Points, in no order, along strands that fork, close into loops and pass close to each other.
(in the rows, 128 means zero)
Two points are linked if the straight distance between their rows is under 28.3. Some points are linked to none.
j_542: [ 87 150 152 147  92 100 139 147]
j_591: [ 98 154 159 136  95 114 147 142]
j_722: [111 123 146 129  90  90  86 129]
j_97: [177 142  57 138 127 193 150 154]
j_5: [161 112  57 138 160 188 141 151]
j_883: [186 140 107 121  92 131 104 138]
j_849: [ 67 137 151 152 119  92 147 140]
j_436: [ 58 124 169 133 168 121 169 115]
j_862: [ 96 140 168 112 156 155 172 103]
j_466: [162 103  87 120 184 168 136 116]
j_103: [ 69 125 174 124 169 132 170 108]
j_336: [163 112 117 117 110 108  75 120]
j_969: [ 48 109 142 157 150  74 131 124]
j_967: [ 61 112 166 136 165 103 145 114]
j_427: [ 89 119 170 120 156 122 142 109]
j_709: [189 115  64 137 123 147 103 157]
j_972: [114 100 158 107 177 126 121  93]
j_293: [157 150 139 116  96 136 126 130]
j_381: [165 144 131 116 101 135 121 129]
j_678: [127 116 151 104 175 148 143  95]
j_340: [ 52 117 158 146 160  95 150 122]
j_402: [185 106  65 136 132 143  98 153]
j_733: [ 92 151 150 147  81  95 131 150]
j_812: [135 139 148 107 146 155 152 106]
j_884: [105 170 163 122 107 154 180 126]
j_679: [ 87 143 166 130 127 127 160 127]
j_385: [184 117  60 138 128 162 119 160]
j_589: [ 51 110 152 149 155  84 138 122]
j_335: [181 101  83 126 140 127  86 132]
j_397: [162 140 128 121  73 108  86 135]
j_785: [102 120 165 118 146 121 134 111]
j_442: [184 100  72 131 137 131  86 141]
j_907: [100 143 167 115 143 149 168 111]
j_681: [ 71 146 114 174  75  60 124 155]
j_538: [ 55 131 163 143 159 114 175 123]
j_325: [124 168 155 129  74 127 145 146]
j_768: [184 138  60 137 119 180 140 158]
j_651: [ 87 161 134 163  61  81 132 162]
j_483: [189 122  85 126 117 136 100 140]
j_829: [153 142 137 122  76 111  95 134]
j_416: [124 150 151 132  75 106 115 142]
j_774: [108 114 161 117 147 117 120 109]
j_432: [ 53 139 146 158 145  96 175 135]
j_734: [ 93 121 144 137  88  81  86 133]
j_57: [ 96 102 168 114 173 119 126  98]
j_992: [ 44 109 130 163 147  64 129 125]
j_296: [181 147  85 122 127 176 147 135]
j_310: [156  97 120 112 155 120  90 106]
j_522: [195 151  86 125  98 159 130 146]
j_655: [ 75 146 148 153 104  93 147 146]
j_869: [ 73 112 169 128 162 110 140 111]
j_597: [151 108 132 112 143 121  98 108]
j_673: [ 99 161 163 127 107 137 167 132]
j_102: [161  97  73 127 187 172 133 128]
j_570: [163 121 121 118  97 107  77 125]
j_938: [121 157 149 137  62 104 117 151]
j_860: [151 100 107 109 200 164 139  98]
j_212: [ 61 137 150 155 132  94 160 137]
j_621: [ 81 133 173 116 165 147 173 102]
j_75: [190 154 102 120  95 154 130 140]
j_855: [155  84 113 112 182 127  97 100]
j_592: [195 140  73 132 104 159 124 154]
j_343: [111 166 151 141  60 106 133 156]
j_639: [140 158 150 119  91 135 137 134]
j_162: [128 166 156 123  87 139 151 136]
j_138: [160 119 113 110 163 159 138 109]
j_401: [162 121  56 138 154 195 148 153]
j_143: [ 97 177 163 122 111 164 193 122]
j_654: [124 110 152 114 143 115 106 108]
j_320: [140 114 137 104 179 154 141  95]
j_95: [136 110 144 112 142 117 102 108]
j_910: [121 130 157 110 150 143 145 106]
j_744: [ 76 153 123 169  69  69 129 160]
j_94: [145 130 136 107 153 156 145 104]
j_175: [115 122 161 108 161 141 144 101]
j_613: [167 104  58 139 158 174 127 155]
j_444: [178 147 115 117 101 146 126 133]
j_374: [189 130  95 123 107 135 104 138]
j_92: [145 106 124 104 194 160 143  92]
j_854: [174 100  98 119 138 119  82 120]
j_350: [ 65 121 144 151 117  77 119 133]
j_230: [114 170 154 136  65 118 145 153]
j_979: [144  91 131 108 181 127 104  95]
j_317: [155 127 135 116 109 118  99 123]
j_599: [ 52 139 154 152 151 108 182 131]
j_663: [177 141 117 121  81 119  93 137]
j_524: [146 142 143 121  86 114 104 133]
j_306: [130  96 147 107 179 127 114  93]
j_729: [158  87 112 114 169 122  89 105]
j_658: [ 96 156 161 135 101 122 157 138]
j_701: [177 110  62 137 145 164 121 154]
j_539: [ 90 158 142 155  68  89 132 158]
j_857: [127 123 142 124  90  95  81 125]
j_512: [182 127  57 140 125 175 131 165]
j_813: [ 93 125 138 140  74  76  83 137]
j_609: [163 116 100 115 172 166 141 112]
j_379: [159 129 120 109 153 160 142 109]
j_489: [157  90  66 133 187 174 129 137]
j_304: [ 85  96 168 118 174 108 119  99]
j_576: [165 131  53 140 140 198 150 157]
j_85: [132 148 149 124  84 116 116 136]
j_198: [169 103 109 118 128 112  76 117]
j_323: [144 122 134 121  91 101  77 123]

A piece is two or more points that can be reached from each other along the links. Count, over all rows, the pieces, the separate loops (a circle has one, a figure eight two, a Y none), the forks (points with three links) and the tips (points with one).
pieces -> 5
loops -> 1
forks -> 2
tips -> 10

A tip is a point with one link. Name the tips that can be reached along the links from each point below, in the order of the rows.
j_570 -> j_813
j_103 -> j_907, j_681, j_143
j_979 -> j_992, j_304
j_883 -> j_483, j_592
j_94 -> j_860, j_489

Name the points in between on the shortest way along the links from the first point to the second, in order.
j_162, j_592 -> j_639, j_293, j_381, j_444, j_75, j_522
j_774, j_979 -> j_654, j_95, j_597, j_310, j_729, j_855
j_681, j_655 -> j_744, j_651, j_539, j_733, j_542
j_884, j_651 -> j_673, j_658, j_591, j_542, j_733, j_539
j_401, j_709 -> j_5, j_613, j_701, j_385
